Each row is a point on a tangle of strands that fork, close into loops and nearly touch. The rows are in no order.
Two points are linked if the straight distance between their rows is under 99.4. Some points are linked to none.
Q85: 31,37,-17,51,-13,-37,-13,17,-17,-7,-2,-17,35,-14,-10,24,8,-7,-16,33,24,12,-18,-6,-11,19,2,-38,-5,-17,-22,-10,28,-26,16,27,44,2,34,31,-3
Q440: 22,7,11,23,26,-10,13,13,-10,-5,47,1,13,0,4,37,8,-6,43,-6,-11,24,2,5,-58,-17,-12,-20,-53,-13,-33,11,23,2,18,-1,33,-27,26,36,-9
Q557: -14,5,31,-51,27,17,19,27,33,28,36,18,-26,35,29,10,19,-28,42,2,-38,-10,29,7,2,20,-21,44,-7,4,16,18,16,16,-1,-7,-31,-12,-56,21,29
Q103: 8,-16,18,19,-17,19,2,-17,-11,35,-14,-6,-24,-12,-11,-1,-14,35,-6,-14,14,26,-3,2,-48,-26,32,-40,22,-26,-8,13,-71,-18,-12,-12,-33,33,10,-29,-24
Q148: -22,-18,5,-26,-1,60,11,-73,-4,-8,-23,-4,-12,-15,-25,-20,-49,-3,26,-8,-4,-23,-4,5,-2,-33,-5,14,-4,-4,1,7,-34,33,-49,-47,-18,-13,-10,-42,-45
Q451: 7,-50,9,-59,25,17,32,12,17,-35,-12,-4,-4,-15,-9,-17,-13,-20,0,-25,-5,-2,-6,-6,35,-47,-14,31,-51,0,25,-25,-8,52,-53,-34,-9,-23,-11,-2,-7
Q220: 12,4,8,35,-30,3,-31,-26,-12,39,-25,0,4,-10,-34,0,-36,29,-36,1,21,-20,-30,18,-16,1,32,-23,55,-17,-11,10,-37,-53,5,-6,-23,48,15,-41,-25
Q226: 29,-1,7,-29,-11,-26,34,32,5,-30,19,-11,-15,14,-13,-36,41,-23,16,-47,2,42,13,1,16,16,0,-13,-54,-1,25,2,13,0,25,7,-4,21,2,6,40
Q862: -5,-25,12,-62,-4,3,12,7,40,6,-16,-8,-13,6,11,-21,2,-19,-11,5,-2,-20,9,-5,51,1,-5,36,11,6,42,-14,10,11,-24,-4,-28,11,-35,-11,22
Q227: 11,-11,6,21,-33,3,-6,-33,-18,15,-28,-23,-15,-12,-37,-12,-29,32,-30,-12,15,20,-18,0,-19,-6,31,-37,24,-27,-3,9,-57,-26,3,-6,-26,45,26,-51,-30
Q427: 28,24,-25,0,-39,-41,11,-4,-6,-47,-3,-12,3,3,-49,-53,28,5,-31,-34,14,33,-12,13,23,17,5,-16,-9,-4,7,29,7,-16,57,14,-8,35,28,-19,8
Q826: -18,-24,23,-63,12,48,32,-3,38,15,0,-9,-30,11,0,-16,1,-13,32,-4,-21,-7,18,9,22,14,-7,49,-10,15,30,21,4,48,-18,-11,-52,-4,-58,-4,-2
Q510: -21,44,-9,1,-19,-11,-8,21,-3,5,-1,15,-5,22,9,-5,24,-2,-9,8,2,1,10,-6,27,60,-2,0,36,21,3,20,30,-23,45,26,4,16,-10,25,35
Q980: -14,-2,-3,9,12,25,7,-46,-16,-17,2,5,-3,1,-26,5,-24,10,17,9,6,-18,-25,9,-50,-20,10,-8,-12,-17,-31,30,-15,0,-10,-27,-2,-21,14,-24,-38
Q968: 27,16,-1,17,-18,-39,-21,2,10,18,-24,8,14,-10,-13,21,-3,-11,-53,26,13,-24,-22,4,20,-4,-6,-14,24,-2,-3,-22,26,-53,0,17,11,22,9,5,14
Q740: 40,-10,3,-21,1,-34,0,20,5,-17,-23,11,7,-4,1,-14,13,-24,-37,0,6,3,-6,-12,44,-37,-10,8,-12,6,18,-37,10,-10,-9,8,8,14,31,-11,32
Q200: 24,2,3,-25,21,-35,-8,29,3,-12,34,28,20,29,-3,14,23,-18,-2,0,-26,-12,9,10,19,3,-35,16,-2,13,-16,-6,58,-23,14,16,22,-19,9,34,34
Q52: -5,6,-39,36,-14,-8,24,-13,-6,-41,-10,-28,15,-28,-3,-18,-2,-15,1,2,33,10,-39,-27,-3,8,23,-41,-28,-3,4,-14,6,-5,10,1,35,-7,20,-1,-13
Q921: -5,8,1,30,0,-4,13,-10,16,16,-6,-29,5,-14,10,29,-20,-10,6,29,27,9,-34,-15,-37,9,20,-30,-22,-23,-2,6,7,-24,-4,0,-10,18,-6,-9,-5
Q525: 15,3,23,6,11,-14,-35,10,9,36,4,17,-4,6,4,45,-16,0,-15,5,-6,-30,-6,12,-23,-15,-4,0,14,-12,-9,-8,12,-26,-27,8,-17,2,6,-5,7
Q139: -17,-25,14,-39,31,50,31,-3,-2,-13,10,1,-11,2,11,-17,-6,9,40,-21,-26,-4,17,2,-3,-31,-15,38,-43,2,8,16,-10,67,-22,-36,-19,-47,-27,-6,-22
Q292: -11,32,-4,36,13,1,-3,20,6,37,31,1,-6,6,35,44,8,5,32,15,-18,15,24,-2,-46,26,9,-4,11,-10,-15,22,11,3,23,7,-8,-9,-32,23,3
Q760: 36,-46,9,-40,6,-12,3,21,0,-30,-18,10,-4,1,-14,-32,7,-16,-35,-32,-3,4,11,-8,48,-41,-9,28,-22,15,27,-33,-9,31,-23,-5,-3,1,22,-11,17
Q229: 8,-23,-8,-2,-18,-3,24,14,-15,-28,-21,-31,-16,-26,4,-35,13,20,-17,-33,14,36,13,-12,28,2,23,0,-19,12,38,-16,-27,50,8,1,5,19,3,-5,7
Q71: 12,-28,20,-13,12,-6,27,22,3,-9,32,6,-26,3,3,-18,15,2,25,-50,-12,34,10,-6,-24,-31,-6,0,-58,-19,13,6,-11,19,-9,-7,-19,-1,2,7,12
Q708: 42,-7,-3,-20,-7,-61,8,38,8,-23,-1,4,19,0,-12,-6,22,-46,-26,-1,8,10,-13,-10,40,-2,-5,-17,-30,1,26,-35,31,-33,14,16,10,18,25,20,39
Q725: 34,-5,25,-19,15,-30,2,40,13,27,47,17,-12,19,12,22,30,-14,18,-26,-19,23,17,17,-14,-1,-15,8,-30,-16,10,-5,24,-18,12,16,-19,9,5,11,39
Q863: 4,-50,17,-55,9,29,32,-6,21,-15,-14,-14,-21,8,-7,-26,-11,-22,12,-28,1,-4,3,0,19,-32,4,34,-37,-14,30,-10,-28,40,-35,-19,-40,13,-27,-24,-5
Q32: -27,21,-6,31,-17,6,-22,9,-6,13,-8,5,-4,-2,15,3,7,19,-12,17,-4,-10,12,2,-4,29,9,2,52,11,3,8,-1,1,7,9,5,11,-12,-1,0
Q172: -22,-5,3,-15,13,36,6,-31,0,-4,-4,-15,-1,-1,-5,-3,-28,2,27,11,5,-25,-29,-4,-30,3,12,15,-11,-19,1,24,-10,8,-25,-33,-15,-22,-22,-24,-20
Q143: -15,-18,-20,3,-22,20,20,-26,-2,-28,-34,-31,-3,-19,-14,-33,-5,-7,-12,-10,24,10,-26,-24,5,-8,30,-19,-32,-16,26,3,-37,10,-12,-9,-3,15,-1,-37,-25
Q189: -18,5,-3,16,30,15,-4,-6,5,7,16,-6,10,0,30,20,-19,2,24,30,-2,-27,-2,-7,-21,-6,-7,12,-11,10,-27,-7,23,11,-17,-15,22,-34,-7,9,-7
Q505: 51,-4,27,-7,-4,-40,4,40,-12,2,43,18,-10,15,-14,9,19,-7,-3,-55,-16,35,24,12,-24,-8,-24,-10,-38,-20,-7,-2,15,-13,25,14,-1,16,42,15,13
Q939: -4,13,-12,13,7,9,-21,-47,-19,-14,5,21,22,14,-36,4,-16,13,9,1,-4,-19,-13,22,-23,-4,-25,-3,13,-13,-46,35,6,-11,2,-10,14,-29,31,-5,-43
Q265: 15,-2,0,52,-14,-30,-42,24,-21,44,-13,18,-13,-12,3,18,-10,37,-34,-5,3,11,32,17,-9,-23,-3,-18,47,-2,-20,-37,-25,-14,5,20,23,20,41,-13,13
Q145: 11,-21,-14,13,-6,5,22,22,-17,-20,5,-15,-12,-13,13,-12,16,15,0,-34,8,30,21,-13,-8,-21,9,-5,-33,-5,16,-13,-31,42,8,-12,30,-12,27,0,-12
Q927: 7,3,1,-31,-8,-8,32,34,-6,-8,18,-2,-38,6,-4,-47,45,13,11,-48,-8,45,43,3,23,23,-3,8,-18,-10,31,4,-11,22,31,15,-19,23,-16,0,40
Q565: 40,-8,7,-15,-14,-46,29,53,5,-23,21,5,-7,7,-11,-12,33,-26,-10,-26,3,41,15,-4,22,1,-3,-18,-40,0,26,-30,26,-22,26,25,15,23,23,9,53
Q459: 10,-5,-24,16,-7,10,30,-44,11,-22,-19,-34,7,-25,-16,-13,-17,-19,4,7,28,17,-62,-12,-13,-6,35,-43,-37,-21,9,6,-19,-10,-6,-10,10,13,11,-25,-16
Q797: -38,-6,3,-51,6,54,15,-38,36,1,-21,-16,-13,10,-14,-23,-14,-9,30,9,-1,-23,2,3,20,24,3,36,12,10,19,33,-9,37,-20,-33,-59,-14,-64,-19,-24
Q72: 4,-1,-18,35,-30,-3,-6,-3,-11,2,-41,-19,-7,-31,3,-26,-12,32,-45,12,18,9,-5,-10,18,-8,28,-6,37,9,20,-26,-40,-2,2,5,9,28,19,-18,0
Q482: -42,11,2,56,-12,44,-15,-28,-25,14,-44,-20,4,-39,17,-4,-30,40,-10,32,7,-9,0,-8,-3,20,30,-23,67,15,0,-17,-72,12,-14,-9,9,8,-10,-13,-41
Q876: 24,17,-9,35,-10,-31,-40,25,-31,18,0,27,6,6,-4,33,4,38,-27,-18,-18,14,31,32,-18,-12,-22,-6,37,-4,-31,-17,-2,-15,23,22,38,2,55,-3,10
Q642: 2,-1,-13,13,-17,-9,-33,-41,-38,-26,-26,26,15,16,-58,-27,-3,31,-44,-27,-9,-11,8,23,21,-31,-7,11,54,9,-19,1,-25,-26,19,7,4,9,49,-34,-37
Q232: 4,-8,-9,-16,-7,-5,5,-25,19,-27,-39,-19,20,-24,-3,-7,-16,-32,-14,48,18,-31,-49,-24,34,-15,14,-7,-4,2,19,-20,22,-17,-31,-12,17,-2,-15,3,1
Q222: 27,-16,7,-19,15,-8,52,14,-5,-34,40,-14,-4,8,-8,-20,31,-18,37,-46,-2,53,-4,-3,-18,-11,7,-11,-86,-22,15,16,2,18,0,-11,2,-12,22,11,-6
Q645: 10,-20,-25,-11,-16,-11,35,-2,11,-47,-28,-21,-3,-8,-13,-38,7,-21,-16,-1,29,14,-26,-30,38,-12,14,-12,-32,-3,36,-19,-12,-2,-2,-1,7,20,8,-15,3
Q722: 16,-3,16,50,-15,-5,-17,-11,-20,34,4,10,-8,-17,-15,15,-19,38,-13,-19,13,27,0,13,-62,-20,12,-39,15,-35,-25,4,-49,-19,1,4,0,21,28,-13,-16
Q487: -14,1,-17,48,-16,14,-19,-40,-42,-11,-31,-11,4,-25,-14,-16,-35,41,-21,-5,4,9,1,-9,-9,-21,23,-26,40,9,-14,-16,-64,-3,-20,-5,27,4,38,-23,-32
Q551: -28,7,-16,-9,35,30,17,-22,4,-13,16,-15,7,-5,13,7,-5,-11,38,13,2,-4,-34,-17,-26,-3,-1,-1,-30,-6,-3,12,14,20,-15,-27,11,-37,-26,5,-21
Q108: -7,11,-28,4,12,-7,-2,-28,5,-34,-20,-19,38,-15,1,2,-30,-24,4,67,20,-37,-58,-19,33,-15,-8,-16,-11,9,4,-19,38,-30,-21,-15,40,-31,-3,25,-8
Q861: 16,8,-26,7,7,-36,27,14,-5,-52,3,-21,22,-8,-1,-13,19,-34,4,5,10,26,-14,-23,31,2,-3,-35,-45,14,6,-25,34,-12,34,12,54,-17,35,32,15
Q184: -33,16,-12,-37,5,29,13,-23,13,-1,20,6,-3,26,1,0,16,-5,30,1,-11,-22,-4,2,-4,48,5,19,10,4,0,57,24,6,13,-11,-28,-12,-44,5,-12
Q375: 41,29,-8,50,-26,-48,-18,20,1,13,-15,7,24,-11,-8,28,-4,1,-33,24,17,3,-23,12,0,12,-6,-43,10,-8,-10,-17,20,-49,17,35,26,35,37,10,20
Q901: -28,-3,15,25,-19,35,-10,-7,1,44,-25,-31,-22,-41,21,-4,-24,31,-12,13,5,14,15,-6,-14,3,41,-12,44,4,21,-3,-67,21,-21,-1,-31,34,-37,-35,-16
Q795: -6,-10,1,26,1,-12,-29,16,-37,9,18,25,-4,12,-2,15,12,41,-8,-22,-15,4,35,20,-19,-20,-28,11,17,7,-40,14,-4,7,22,17,16,-16,42,4,-2
Q572: 8,4,-15,34,-19,-5,-12,-38,-24,-14,-29,-4,8,-18,-36,-19,-26,23,-26,11,23,-8,-32,11,1,-5,15,-35,31,3,-13,-6,-40,-31,-1,-3,27,11,43,-15,-35
Q65: -29,-19,-9,48,3,40,-14,-28,-38,1,-30,-13,-13,-41,0,-11,-33,47,-2,14,5,5,18,-4,-14,-19,24,-11,54,31,1,-27,-84,32,-19,-9,28,-3,17,-20,-23
Q890: 15,0,4,25,13,7,5,-11,-8,-13,29,1,10,0,-15,10,5,15,27,-27,-2,15,-11,6,-61,-18,-2,-25,-43,-25,-31,23,-13,5,16,-11,8,-20,32,6,-38
Q666: -6,-42,16,-37,34,27,16,-11,5,-32,14,10,-14,-5,-1,-24,-9,-14,22,-29,-23,-13,14,8,23,-57,-32,42,-59,7,-7,-7,1,54,-39,-27,-11,-36,1,-9,-20
Q550: 4,8,-23,-26,6,-23,20,17,-5,-48,3,1,19,17,4,-17,26,-22,-6,6,1,3,-2,-18,47,14,-17,1,-20,14,6,-18,48,-5,21,3,42,-29,18,33,28
Q237: 6,-1,23,-55,10,-10,5,19,34,19,31,28,-3,44,16,8,24,-23,24,-6,-26,-16,27,14,12,24,-4,30,5,3,9,11,32,-13,7,2,-33,8,-27,20,30
Q317: 37,19,-8,36,9,-35,7,27,-5,-2,46,-2,17,2,7,35,18,-28,36,3,4,34,6,6,-26,17,-9,-36,-63,-19,-20,-7,35,-19,35,11,38,-18,19,35,21
Q386: 28,-8,13,-40,20,-22,37,0,8,-56,39,0,19,23,-33,-17,14,-30,30,-41,-5,22,-25,-4,-10,-14,-14,0,-86,-17,8,17,25,-11,6,-11,-12,-25,26,8,-10
Q562: -31,15,16,9,18,19,6,17,19,38,28,-2,-22,-2,63,24,9,5,50,16,-22,2,25,-23,-36,31,12,17,-5,-1,-9,17,16,28,-1,-2,-5,-29,-40,19,11
Q67: 16,-14,22,15,-8,-11,-8,10,7,38,5,5,-22,2,10,25,9,7,-17,1,9,5,-3,0,-36,-13,12,-3,5,-27,0,-3,-13,-13,-11,3,-18,28,7,-7,8
Q150: -35,30,-12,22,-19,-10,-28,22,-5,33,7,21,-5,24,21,13,18,17,-12,7,-18,3,44,10,10,53,3,18,72,18,0,22,6,-2,32,29,-3,9,-17,14,13
Q652: 13,33,-23,26,-24,-22,-26,-26,-10,-6,-15,18,19,20,-45,3,-10,14,-42,6,14,-16,-21,25,5,3,-5,-6,47,0,-28,22,2,-45,24,14,8,17,46,-7,-23
Q984: 17,7,-18,5,-33,-18,-41,-19,-23,-23,-38,30,25,33,-65,-27,-7,20,-62,-6,3,-33,-5,25,31,-3,-11,6,54,10,-24,5,6,-55,32,17,5,19,48,-12,-12
Q839: 29,24,-21,23,-32,-41,-10,-1,-12,-41,0,9,10,17,-46,-14,15,15,-40,-7,19,8,-18,17,8,17,4,-9,15,-7,-10,27,18,-32,48,22,14,24,45,2,-14
Q210: -1,-1,16,38,-8,-8,-24,-8,-24,39,-22,7,-10,-25,5,15,-14,40,-22,1,7,0,9,11,-28,-18,1,-31,54,-8,-22,-8,-42,-10,-6,4,11,25,22,-16,-6
Q406: 3,-13,4,-26,13,1,0,16,23,3,7,4,-12,2,26,3,6,-8,1,0,-3,-15,12,-16,10,-6,-2,23,-9,2,23,-17,22,13,-9,1,-16,0,-15,6,23
Q331: -8,18,-15,22,18,14,-14,-45,-20,-24,23,13,30,6,-22,35,-17,-1,37,22,11,-20,-41,12,-39,-11,-27,-14,-22,-12,-50,19,17,-9,5,-19,35,-54,23,13,-45
Q4: -27,-1,5,-24,21,8,-27,7,11,19,6,27,-2,28,13,8,7,-3,2,16,-24,-47,19,9,25,18,-22,50,53,30,-21,2,36,-1,-1,5,-11,-23,-34,16,12
Q672: 12,21,-12,8,-1,-15,24,26,13,-1,6,-25,7,-19,30,17,13,-31,4,22,11,34,-8,-22,16,21,15,-38,-34,11,21,-31,26,-7,14,14,24,10,-20,26,39
Q314: -24,33,-21,41,-13,-2,-1,-14,-17,-19,-1,-11,19,-14,3,-2,4,18,1,18,14,-2,-16,-20,-23,40,5,-17,5,9,-24,23,2,0,26,6,36,-14,12,12,-21
Q624: 11,2,6,-14,-23,-16,5,44,3,8,9,18,-28,15,11,-4,34,11,0,-39,-13,28,41,9,28,21,5,14,3,17,18,-3,13,7,43,24,-14,23,-11,1,50
Q972: 22,-35,2,-45,11,6,2,-8,7,-40,0,18,3,12,-26,-21,9,-24,-7,-39,-1,-14,-2,-7,43,-35,-24,30,-30,-3,6,-8,6,18,-17,-14,3,-5,26,-5,4
Q234: -32,-16,-5,27,16,50,-38,5,-24,45,-8,-3,-17,-19,28,6,-17,33,10,22,-25,-12,53,13,-15,0,-8,24,54,35,-7,-7,-44,54,-23,-2,10,-21,-28,9,-19
Q209: -18,-3,22,-8,-11,37,-6,-6,34,51,-30,-11,-23,-12,33,14,-16,0,-13,21,10,-14,13,-7,8,17,32,21,43,-1,29,-1,-36,3,-34,-4,-55,33,-63,-27,10
Q978: 6,10,14,-19,22,0,17,34,14,24,51,9,-10,16,33,4,34,-19,42,-10,-22,27,24,2,-8,21,-13,0,-30,2,9,7,27,4,15,16,4,-4,-29,39,42
Q308: 5,-25,-9,16,-4,11,-13,-1,-32,-3,-11,5,-4,-13,1,-26,-9,39,-31,-31,-6,17,32,9,2,-35,-7,17,17,4,-15,-6,-35,31,-4,0,9,9,28,-27,-13
Q923: -40,13,3,39,-16,39,-20,-24,-10,39,-28,-8,-11,-31,15,7,-28,31,-13,27,-5,-15,9,5,-15,34,35,-13,76,9,10,5,-55,-13,-9,-11,-30,22,-25,-24,-35
Q449: 27,3,-10,-26,-25,-27,27,3,2,-38,-2,-20,-11,16,-28,-51,30,-14,-19,-47,16,36,-4,-10,38,16,30,-9,-38,-10,30,15,5,-10,35,13,-14,31,10,-16,21
Q880: -20,-4,27,-19,24,20,2,14,28,52,24,5,-28,15,49,35,9,-13,35,0,-20,-6,30,4,-36,14,5,26,-1,-8,2,17,13,11,-15,-11,-33,-11,-56,8,7
Q537: -8,-41,2,1,-3,26,12,-3,-19,12,-27,-12,-24,-13,-1,-32,-12,21,-14,-12,3,3,24,-6,5,-30,4,9,2,2,11,-15,-54,42,-24,-15,-11,17,-5,-15,-21
Q662: -12,18,-15,-23,11,-5,23,42,-15,-26,32,9,3,5,24,-4,32,-3,36,-8,-35,27,38,-4,30,36,-32,19,-12,37,0,-5,25,45,23,22,49,-33,-3,31,45
Q392: -14,13,-36,37,0,7,18,7,0,-1,-10,-45,15,-40,39,6,-9,-9,10,50,27,5,-26,-33,6,12,23,-36,-11,2,11,-33,15,4,-15,7,46,-12,-5,28,-5
Q771: 17,-25,-12,5,-11,-12,-43,-21,-54,2,-25,32,-9,22,-51,-24,-17,41,-47,-45,-6,-5,16,20,12,-54,-23,4,40,9,-29,-16,-52,1,16,5,4,10,60,-32,-23
Q989: -19,20,-13,30,-1,11,-6,3,3,3,-16,-12,2,-25,32,2,-19,6,-7,27,11,-5,-6,-14,-1,10,14,-20,21,11,7,-25,-4,-3,-9,0,34,-8,-8,9,-12
Q902: 28,-31,0,-30,-9,-6,28,37,0,-31,-9,-12,-20,-12,2,-34,25,-11,-27,-39,13,32,16,-16,35,-28,0,2,-30,5,54,-30,-22,33,-8,6,-5,21,13,4,21
Q677: 6,12,6,-13,15,-26,12,26,24,5,24,0,19,7,26,19,9,-41,7,30,5,8,-8,-20,20,11,-3,-8,-26,4,16,-29,57,-26,-5,15,12,-2,-20,24,46
Q640: 15,9,17,-2,8,-30,-35,19,27,57,-3,25,7,16,19,43,0,-12,-32,23,2,-37,-4,9,12,-2,-13,18,33,-6,-3,-29,35,-47,-20,14,-20,15,-10,11,22
Q197: 41,-9,20,14,12,-37,10,37,-15,-6,58,12,14,9,-3,21,19,-8,16,-37,-23,31,11,9,-40,-26,-36,-16,-62,-18,-20,1,18,-4,9,2,7,-20,45,23,2
Q186: -5,32,-1,-25,0,-25,0,27,25,7,3,6,15,14,21,9,18,-29,-7,18,10,-1,-5,-14,51,48,4,0,15,24,12,-4,55,-26,14,26,4,10,-23,22,49
Q62: 18,1,5,41,-3,-4,-1,-21,-13,1,9,-7,2,-20,-21,4,-11,16,8,-11,11,17,-25,7,-53,-29,11,-34,-27,-35,-33,13,-45,-7,3,-2,7,2,41,-11,-28
Q225: -11,4,-1,-23,18,-8,-18,10,-1,-6,8,31,14,32,16,4,13,-15,-3,12,-32,-32,14,18,30,-2,-34,40,16,32,-22,-9,41,2,6,-5,10,-30,6,14,28
Q278: -28,-33,5,-54,-16,37,11,-15,13,-7,-47,-21,-6,-10,-17,-47,-3,10,-21,7,-1,-4,22,4,52,-1,2,33,28,28,43,5,-36,45,-9,0,-48,28,-40,-25,-21
Q379: 13,39,-30,37,0,-15,-10,-31,-1,-37,11,-3,33,-7,-19,19,-16,-9,7,31,7,-20,-38,7,-25,-1,-10,-25,-16,-4,-49,8,36,-28,14,3,39,-35,35,30,-29
Q755: -11,-12,16,-36,-14,8,2,-3,24,30,-36,-1,-10,-10,12,4,-14,-16,-21,13,0,-36,-1,-7,34,-5,10,27,34,-2,28,-15,-3,-7,-36,-2,-40,21,-37,-22,14
Q198: -6,-15,-12,-35,-5,-9,28,-3,19,-30,-15,-26,3,-3,-3,-20,-3,-36,-4,18,31,-6,-47,-26,33,9,14,-7,-34,-1,23,-11,17,-5,-11,-1,-1,10,-16,6,18
Q787: -22,5,28,-2,-8,20,-11,-14,27,48,-12,-5,-14,-17,22,25,-23,-10,-3,30,14,-32,-25,-3,-20,21,26,-8,42,-16,4,9,-24,-27,-29,-9,-44,30,-47,-26,-2
Q353: -12,18,-13,-44,18,-11,-6,17,13,-30,15,12,28,28,13,-7,23,-24,4,29,-9,-11,-9,-19,65,29,-25,19,12,45,4,-15,60,6,18,12,42,-25,-7,32,49
Q125: -10,-16,7,-47,14,21,19,-7,24,7,13,6,-13,14,11,-9,2,-13,33,-10,-16,-12,9,1,-6,-8,-6,35,-20,-2,0,15,4,35,-19,-17,-29,-24,-23,4,4
Q219: -17,24,9,21,-7,-4,-12,-16,23,25,-21,-31,2,-25,24,28,-17,-9,-7,29,30,-20,-41,-18,-20,22,39,-26,15,-12,10,8,-1,-35,-18,0,-18,27,-34,-23,1
Q158: -8,5,1,13,1,-7,-36,-11,7,6,-36,12,14,5,9,12,-8,0,-29,31,13,-43,-19,4,14,8,-12,0,47,6,0,-11,21,-34,-16,5,12,-4,-8,3,15
Q181: -7,33,21,36,-29,-1,-30,-22,0,45,-12,1,2,-4,-6,23,-20,20,-17,14,11,-14,-18,21,-37,35,25,-17,45,-12,-12,21,-18,-53,5,8,-28,37,-11,-17,-22
Q31: 3,1,4,-28,6,-4,16,16,-9,-14,35,19,-7,26,17,-4,29,-4,21,-12,-31,18,26,-1,15,15,-23,19,-14,10,5,-5,27,28,19,5,14,-21,-20,33,33
Q663: -36,-33,10,-8,24,61,-7,-50,-35,-6,-30,12,0,-2,-39,-27,-34,16,24,-20,-14,-15,21,12,4,-41,-4,26,19,5,-16,24,-56,41,-37,-27,-18,-30,-8,-42,-50
Q166: -38,-6,5,-34,-11,46,6,-41,14,-5,-46,-20,-3,-1,-32,-31,-22,-2,-5,16,4,-31,3,3,28,25,16,35,44,20,34,25,-32,38,-15,-11,-59,10,-58,-35,-36
Q593: -30,25,1,6,10,-9,-48,4,17,35,-4,31,6,17,25,36,2,10,-6,18,-15,-37,13,10,-4,20,-8,30,67,13,-21,10,29,-24,-4,5,-15,-7,-19,5,12
Q720: 20,12,-5,-2,12,-36,16,30,-5,-20,48,21,21,18,9,22,30,-40,19,-5,-16,21,10,5,0,-2,-29,-13,-45,3,-12,-18,49,-11,27,14,39,-17,20,31,29
Q180: -20,-12,-8,7,-11,40,6,-18,-1,0,-34,-31,-22,-38,16,-17,-7,32,-5,19,11,7,9,-12,2,-2,22,2,17,8,33,-7,-43,38,-20,-1,-10,14,-26,-14,-21
Q953: -14,33,17,42,-11,7,-40,-5,5,64,5,14,7,3,20,37,-2,14,-2,28,2,-30,4,20,-51,35,12,-2,54,-9,-27,32,6,-23,8,5,-31,13,-27,-1,-5
Q849: 5,-16,7,-13,-3,-3,24,37,-10,-20,17,-1,-14,-2,11,-28,23,14,7,-56,-17,38,36,2,-6,-5,-4,-1,-29,-10,19,7,-23,32,19,5,1,3,13,-7,14
Q887: 6,-23,-3,12,6,-1,-32,0,-52,13,-3,32,-7,0,-16,-13,-16,40,-16,-44,-15,-4,43,22,3,-70,-22,12,22,12,-38,-14,-45,13,-1,-6,11,-2,49,-32,-15
Q835: 4,2,-27,35,-10,-15,18,23,1,-12,-8,-43,15,-34,28,10,-5,-15,5,25,15,19,-14,-30,-8,11,33,-42,-44,-4,7,-27,-4,-10,4,-2,28,5,-6,14,13
Q735: 9,14,18,25,30,-9,-12,-4,5,27,31,3,13,9,10,49,-8,-11,25,27,-4,-8,-15,13,-61,-11,-13,-14,-28,-18,-27,0,19,-16,-8,7,-9,-25,-11,20,-18
Q86: 27,-22,7,-43,11,-24,13,-8,5,-43,8,21,19,35,-53,-16,9,-33,-2,-26,-6,-9,-27,6,20,-30,-23,12,-55,-10,-2,15,24,-18,-9,-13,-10,-15,37,-5,-11
Q949: -14,20,3,35,32,-1,-17,4,11,33,36,2,19,0,33,59,-6,-4,26,48,-8,-7,-12,-6,-45,2,-13,-8,-20,-1,-21,-11,44,-15,-12,-11,27,-39,-21,29,-3
Q891: -33,31,-1,46,14,11,-34,2,-3,31,24,22,-1,1,27,37,-3,18,31,37,-12,-14,9,8,-47,40,4,1,38,-3,-43,39,19,-15,15,2,-2,-23,-26,15,-18
Q635: 12,-37,31,-60,2,7,18,4,25,1,-6,-7,-23,17,-14,-22,5,-18,-3,-23,1,3,-6,-5,21,-3,3,27,-29,-12,38,-2,-4,2,-21,-15,-43,32,-24,-21,17
Q860: -28,35,-15,-32,15,4,4,34,-3,-26,26,29,8,26,14,-18,26,-12,24,13,-20,12,22,-7,53,46,-37,23,12,41,-11,7,53,15,26,14,49,-38,-5,46,32
Q976: -21,-40,5,-43,-13,36,32,-9,20,-9,-22,-37,-20,-18,-5,-30,-4,4,2,-23,5,17,8,-6,20,-10,9,28,-7,6,42,-1,-39,70,-19,-4,-40,21,-46,-12,-17
Q357: 10,7,19,-27,4,-26,-19,28,21,33,4,27,-3,34,11,32,19,-15,-15,3,-16,-20,16,8,16,11,-27,24,26,10,2,-6,38,-25,-4,15,-21,7,-16,15,39
Q856: -26,1,-15,12,9,16,-27,8,-30,4,0,23,3,22,2,0,1,38,15,-4,-18,-16,44,17,3,-10,-32,27,35,25,-27,7,0,35,7,3,20,-33,14,9,-11
Q994: 15,32,-24,32,-3,-22,2,-17,1,-18,0,-7,30,-6,-14,19,-6,-18,-1,40,32,-7,-45,-9,-3,13,-1,-34,-25,-8,-16,7,42,-34,11,5,22,-7,18,29,-5
Q599: -19,31,15,6,-2,5,-30,8,23,49,19,31,-4,23,22,44,6,6,4,11,-21,-32,19,15,-23,39,-3,27,55,8,-14,46,29,-32,20,15,-43,12,-33,14,1
Q792: 6,5,1,16,34,3,-3,-28,4,-7,36,-7,32,4,0,46,-18,-19,44,24,4,-13,-32,-3,-52,-26,-16,-21,-48,-24,-32,7,41,-12,-6,-15,27,-48,-2,21,-38
Q38: -28,-24,1,-17,-5,58,25,-61,11,-8,-17,-34,-14,-20,-21,-11,-43,-3,28,9,9,-15,-32,-3,-20,-6,14,-5,-22,-25,4,17,-46,35,-42,-37,-36,-9,-32,-42,-35

A fork is a point with three links, a tip a point with one. Leave the first point through the second and follow the links. Name the first fork or tip that comes.
Q525; Q640 => Q953
Q487; Q65 => Q226
Q891; Q292 => Q67
Q197; Q505 => Q861

How many points has the smallest loop of links through each point below? Write 0 if it is on no loop.
Q227 => 16
Q976 => 10
Q451 => 8
Q331 => 9

A piece is all that can be reached along the links. How many separate loops has the piece of each point below (a circle has one, a figure eight two, a Y none), and how many tips (points with one link)?
Q510 => loops 1, tips 1
Q379 => loops 1, tips 2
Q901 => loops 2, tips 2
Q921 => loops 2, tips 1

Name the points in between on the shortest way along the links from the first point to the second, in order.
Q572; Q565 => Q487 > Q65 > Q482 > Q923 > Q901 > Q180 > Q537 > Q308 > Q887 > Q771 > Q642 > Q984 > Q652 > Q839 > Q427 > Q449 > Q226
Q200; Q861 => Q720 > Q317 > Q440 > Q197 > Q505 > Q725 > Q978 > Q31 > Q662 > Q860 > Q353 > Q550
Q562; Q265 => Q292 > Q891 > Q953 > Q181 > Q220 > Q227 > Q103 > Q722 > Q210
Q317; Q357 => Q720 > Q200 > Q225 > Q4 > Q593 > Q599 > Q953 > Q891 > Q292 > Q562 > Q880 > Q557 > Q237
Q108; Q186 => Q232 > Q198 > Q645 > Q143 > Q459 > Q52 > Q835 > Q672 > Q677
